Each row is a point on a landscape with many valleys, with its height.
A ball rolls from a point to the lowest of its 2 nearest points, and stops where none of them is lower. Distance is the straight distance between rows; heights are no part of it.
Z_162: [ -4   8 -12   0 -23  47   5 -20  20   4 -29 -21   5  12 -25   5 -20   7
   6 -18]  h=634
Z_142: [-15 -26  -6  -2  21  -6 -16 -20   1   2 -10  -1   4  20 -26  -1  12   1
 -25   1]  h=466
Z_533: [ 35  52 -16  -7  -7  -6 -18   3   0  11  -4 -22   6 -28 -35  -7 -13  15
  -8 -68]  h=403
Z_116: [-18 -30  20 -25   2  -7 -23 -12  -5   2   1 -12  10  -1 -13   8 -17   9
 -35 -47]  h=431
Z_993: [-15   0   3   7 -30 -11 -23  29 -11  56  -5 -13  -8  20  15  12   5  21
   4  32]  h=688
Z_412: [ -5 -17 -10  -6   4   6 -29 -19 -16 -19  19 -34   1   8 -14  -6 -21 -12
   8 -19]  h=717
Z_883: [-14 -24 -16  -1  16  14   5 -33  38 -34  44  -1   6  -4  -6 -19  -3 -28
   0 -31]  h=754
Z_602: [ 20 -23 -14  -9  21  33  45 -19  12  -3  -8  13  26  11  26  19 -14  17
  -7 -30]  h=309
Z_770: [  9  28  -8  11 -15  12 -12   5  15 -37  27  -7  11  -5 -16  -5   1 -21
   2  24]  h=491
Z_588: [ 14 -16 -43  -5  14  26  45 -10  24  11  -5  12  22  20  38  27  -2  31
   7   1]  h=405
Z_273: [ -7  -3 -19  -4  -7  -2 -10   3  20  11  36   2  18   7  53   7 -10 -28
  12 -19]  h=503
Z_964: [-20 -37  11   3   5  41   7 -15   8   6   3  -6 -15  17 -23 -15 -14  30
  -1 -53]  h=324
Z_253: [ 21  24  20  11  21 -16 -53  -9  -7  12  -2 -23  14  21 -33  16  -8 -41
 -24 -31]  h=455
Z_434: [ -4 -12  -4  -1   0  42  18   8   8   1  -5   5  -9  -8 -24 -21 -19  51
 -23 -40]  h=230
Z_270: [  3 -19  15   4  30 -16 -39  39 -25  10   3  20   8  37  39   5  33  -5
  27  26]  h=465
Z_950: [ 11   7  -1   9   1   0   8  20 -27 -17  12  30  -4 -26   8  -6  35 -12
  -2  38]  h=231
Z_836: [  8 -30 -22 -17  24  -3  16 -55 -28  -9   0  -2  12 -12  31   5  -2   6
  -3 -29]  h=497
Z_482: [  9  53  33  17 -31 -31  16  27 -11  13 -16   0 -22 -40 -14 -30 -15   3
  11 -13]  h=335
Z_71: [-15   6  -8 -12   4  25 -16 -36  39  16 -18 -28  -9  30 -21  10 -11 -36
  13 -14]  h=599
Z_80: [ 18  56  44  14 -16 -20  23  51  -4   2 -15  12 -24 -21 -14 -31   4  10
  -3   2]  h=306
Z_841: [  9  -6   7 -16  -4 -27 -26   5 -38   1 -30   7  23  10  25  50  10 -20
  11  40]  h=408
Z_536: [ 10  15 -15   9 -22  22  -3  21  -6  -3 -28  -2  13  22   3   8  -6  32
 -12  38]  h=667
Z_553: [ 16  53  33   2  -9   2  16  35   1 -33   3  13  -1 -14 -18   7  28 -13
  13  24]  h=463
Z_791: [-13  -6  -9 -13 -21  -2 -46  14  -3  49  -2 -20   7  17  10  33  -2   8
  -5  -1]  h=695
Z_44: [-12 -24  -6 -10 -18  -2  15 -27  12   7  15 -25   6   5 -13  20   0  23
   1   6]  h=548
Z_973: [ 15  31  -4 -14  19 -30 -24  -8   1 -43   6  -7 -11 -20 -56 -23 -28   9
  15   5]  h=327
Z_874: [-13 -13  31 -15   2 -31 -16 -11  -3  17   8   5  -4  -7  -1  17  -9 -11
 -48 -22]  h=461
Z_147: [  4   8  21   4  -3 -20 -11  -6   4  -4  18  16  -2 -18  -9  13   2  -7
 -44   0]  h=489
Z_389: [ -5   7 -39   3  -7  17  15 -24  20  18  18 -11  18 -18 -34  18  13 -13
  -1   3]  h=380
Z_612: [  0 -30  14  -4  -2 -28 -16 -11 -29  -6  25  -5 -10  -6  16  -6  11  -8
  -6   3]  h=365
Z_644: [ 15  26  45 -14  14 -20 -12  22 -33 -11 -39  13   3  -3   2  27   6 -24
  -5  11]  h=281
Z_809: [  1  28   6  16 -26  25  20  35   6  -1  -5  -5 -12  -8  11 -30 -15  28
 -17   5]  h=200
Z_213: [ 22  43  -6  -4 -24   1  -4  24   0   6  -9  -6  -4 -38 -13 -24 -25  25
 -17 -36]  h=381
Z_286: [  3  -3   1  -6  17 -15 -14   2 -20 -38  10 -16 -26 -10 -50 -43 -20  23
  26   7]  h=392
Z_458: [ -1 -17  16  -5 -12 -35  -1  -1 -25   5 -19   8   2  -5  39  27  13 -36
   8  39]  h=451
Z_402: [-14 -13  -3  -7 -15   5  20   1  31  10  15  14  12 -17  43   3 -18 -37
  -5 -37]  h=462
Z_454: [ 14  36  19  14 -21   8 -13  29  16 -19  16  11  14   4  -1  -2  10 -17
   3  32]  h=499
Z_269: [ 35  40  34 -13  -3 -23  15  22  -6 -26 -14   2  -6 -16 -27   5   6  10
  -7  21]  h=417
Z_783: [-16 -17   0   3  27 -13 -14 -35  -6   2  -6 -13 -21  -8 -54  -6   9  -1
 -23   1]  h=517
Z_696: [-21 -27 -32  13   2  25   6   3  10  27  17   2   1   7 -18 -25  37  15
   1  -4]  h=346
Z_66: [  3  30  36  -3  -9   6 -23  46 -11 -12   3   7  -1  27  11  12  10 -19
  29  22]  h=528
Z_857: [-19   5  25  23 -11 -20   4  35   4  15  -7  12  -5  19  36 -12 -16 -13
  27  14]  h=553
Z_894: [ 15 -19  -9   2  12   1 -10   1 -36 -26  -2 -16  10  50  13  12  12  14
  52  48]  h=307
Z_361: [  1 -11  -6 -13  15  13   3 -10   7  -8 -11  12  16  18  33   4 -14  -1
 -23 -26]  h=399
Z_577: [  9 -28 -15 -20  40 -14   3 -44 -21 -33  15   6   1 -24  -1  -2  12  -1
  -5  -9]  h=398
Z_816: [ -8  -7   3   2  -9 -32  -4   4 -21  13  -3   5  -2  16  56  22   3 -23
  40  36]  h=487
Z_767: [  5  15 -49   7   8   9 -10  17  16   1  -2  10   3  41  33   9   5  30
  29  47]  h=282
Z_758: [  0  38   2  11 -29  -8  15  21  -9  16  -2   2 -15 -49  -1 -24 -23  -2
 -18 -24]  h=361
Z_407: [-14 -24  37   4  26 -37  30  18 -25 -22 -22  35 -26 -18  22 -21  14  -5
   3  15]  h=453
Z_702: [-19 -24  20  -9   7  12 -24 -12 -15   6  -7 -26 -11  -1 -32 -12 -17  17
 -15 -59]  h=394
Z_933: [ 16  38  22 -16  14 -38  13  43 -25  -5 -51  26  -6 -39 -12 -17   0  -5
  29   2]  h=270
Z_714: [ 11   3  -7 -12   3  40   8  -6  15  -1 -17  21  18 -15 -17  21 -21   2
 -25 -49]  h=813
Z_425: [ 19  23   7   8   6 -18   7  24 -26  -6 -11  28  -4 -33   8 -10   7  -5
 -16   6]  h=67
Z_664: [ -4  30 -22  12 -16  33  -1 -27  35  -4  14 -23   0 -21 -44  -7   2 -10
  -8  -9]  h=428
Z_299: [-14  -1  12   3 -33 -10 -13  18 -39  38   2 -15 -14 -21  13 -12  -7  -2
  -7 -12]  h=475
Z_437: [ 18  33  12  -4  -6 -23  -1  -6  -8 -25  -6  -7  -4 -17 -39  -3 -17  23
  -9  19]  h=379
Z_748: [-20 -24 -15 -11   2  36 -11 -35  52  20   5  -9 -19  14 -22  -7  15 -34
  34 -26]  h=556
Z_891: [ 14  -7  -1 -11  22 -23   7 -11 -31 -20   0  20 -11 -44  13 -11  -1   0
 -14  -1]  h=233
Z_781: [  8  36  -6   8 -12  14  -9 -18  19 -29  21 -28  -4   1 -41 -12 -22 -26
   1   2]  h=464
Z_888: [-21 -10  10  28  11 -17  -6  36 -19  24 -41  24   3  36  50 -15 -12   4
  22  12]  h=535
Z_903: [ 25  44  27 -10  17 -31   4  27 -41  -8 -48  27 -13 -39   0   9  -3 -18
   0  10]  h=199
Z_694: [  2 -13 -38  -1  29   8  26 -36  32  15   3   4  11  37  18  16   5  32
  32   3]  h=471
Z_430: [ -7  11  16  12 -39  -3  12  17 -10  18 -24 -11   2  12  24  13  -6  23
  -4  43]  h=678
Z_391: [-11   7 -18 -11 -10  45 -16 -16  50  24 -14 -25   7  23 -28  18 -28 -22
  25 -35]  h=617
Z_144: [  6 -21 -32   0 -12  23  34 -26  30   4  27   8  14 -31  -8  33  10  -9
   4 -19]  h=275
Z_410: [ -6 -21 -15 -10  18   8  23 -28  27 -20  27  15  10 -24 -21  -7  -4 -13
 -11 -47]  h=779
Z_50: [  6  -5 -25   5  -1   5 -10   7   4 -12  -3   9  10  50   8  19  18  34
  43  60]  h=202
Z_490: [ 21  -6  28 -22  17  -6 -18  11 -42 -29 -25   5  22  11  22  35  -9 -25
   5  23]  h=356
Z_157: [-15  18  34   2  -1 -16  -3  41   3  -6 -11  16  -3  36  40  15  -6 -23
  45  26]  h=550
Z_739: [  8 -10 -38  18   5  14  35  -4  21 -23  20   6   8  -2 -10  -7  29  12
  -4  49]  h=452
Z_49: [  3   7 -18  14  -2  43  13  18  -1 -15   3  -2   0  -5   0 -33  -7  37
 -14  -5]  h=117
Z_927: [ -2   3   0   2 -11   4  40   0   7  -1  -9   5  -4 -25  -1  14 -12  24
 -33  17]  h=547
Z_625: [  9   1   8   3   9 -24   0  -5   2 -32  32  19 -21 -26 -29 -17  14  -3
 -22  14]  h=537
Z_939: [  1 -33  -8 -17  35   1   4 -24 -16  -8  -5  -1  15  18  31  -2  -3  17
 -16 -40]  h=449
Z_524: [-12 -23  24   2  -3 -21 -34  19 -40  31  12 -10 -17 -17  13  -5   5 -14
 -17 -21]  h=493
Z_662: [-23 -23 -31  -4   0  23   0 -37  31  26  19 -35 -13  27  -6  -1  14  -5
  50  -9]  h=504
Z_141: [  0   2 -15   5   3  41  -8  -3   4   4 -36 -19  12  28 -16   1 -11  36
 -11  11]  h=652
Z_119: [-20 -44 -23   0   9  23  -2 -38   7  27  10 -25 -16   9 -21 -25  37   0
  20   6]  h=434
Z_790: [ 26  33  -1   4  -2  -7 -38 -10  -2  12  -4 -30  12  -7 -38   6  -1 -21
 -24 -50]  h=429
Z_378: [-16 -25  -2   0 -38   4   5   0 -17  24  17 -25 -10 -14  32 -11 -12  20
  10  -2]  h=454
Z_257: [ -6 -19  -9  -8  -8   0 -37 -17 -24  16  -2 -26  12  11  -1  25  -3 -12
   5  -1]  h=704
Z_97: [-16 -37 -15   3  18   9   2 -12  14  21  16   9   6  16  -2   0  18   9
 -15 -16]  h=407
Z_290: [-10 -10  48  -4   5 -43 -19   5 -34  38 -12   7 -22 -18  11   6  -6 -13
 -42 -14]  h=486
Z_470: [-12 -13 -13   3  -4   9 -16 -23  27 -26  34 -23   8  19   6  -6 -17 -23
  14  -6]  h=731
Z_659: [-15 -12   4  10  13 -30 -13  31  -9  26 -22  37 -16  39  52   0  21   1
  22  27]  h=510
Z_264: [ -6 -39  13  -6 -17 -24  10 -15 -29  10  28 -23  -7  -9  33  -9   9  17
   8   7]  h=418
Z_755: [ 12  47  36  40 -29   2  31  39  19   5  -8  17 -16  -2   2 -33  -2  10
 -16  19]  h=261
Z_236: [  6   3 -13  17  -8  19  21   9   3 -23  37  20  -4 -17 -17 -14  35   1
   1  56]  h=364
Z_53: [ -7  18  48  -6  21 -27  36  42 -24 -17 -37  30 -20 -28  -1 -25  18   3
  18  23]  h=355
Z_680: [ -5 -18 -23  -3 -11 -16 -13   4 -12  16  12   1   3  13  58   9  14 -11
  21   6]  h=518
Z_745: [-14 -13   5  -6  13 -19  -9 -34   6 -15  27  -2 -10 -22 -53  -5  12 -18
 -18   6]  h=564
Z_892: [ -6 -11 -29  -7 -16  13  27  -8  54   7  30  11  19  -7  15  22   0 -17
  -5 -21]  h=388
Z_211: [ 19  41  12  11 -16  -1  24   5  12  16 -19  -2  -3 -24 -13  -2  -1  20
 -50   1]  h=574
Z_115: [-21  -8  20  11 -19  -7  22  15  20  -6  -8   9 -11  21  47  -7 -34   8
  -3  11]  h=573
Z_372: [  3   3  -1  -9 -37   3  18  -4   3   6  12 -12  14 -18 -11  15 -15  13
 -25  -2]  h=521
Z_945: [ -2 -25 -40  14  35  15  24 -39  31   0   8   1  10  25   9 -13  17   5
  18  19]  h=527
Z_802: [ -7  -2  -8  -6  14  30   9 -15  35  -4  -3  15   5   1 -35  -4  -9 -16
 -13 -54]  h=799
Z_356: [ 10 -19   1  -4  32  -5 -40   7 -23 -23  -2   3   8  54  21  19  17  -6
  40  34]  h=389
Z_667: [ -2 -14 -44  18  20  25  23 -19  33 -14   7  13  14  10 -12   1  21  -6
 -10  15]  h=526

Where does a ball stop that starts at each point below?
Z_802 => Z_696
Z_536 => Z_696
Z_253 => Z_49
Z_888 => Z_50
Z_157 => Z_973
Z_680 => Z_903
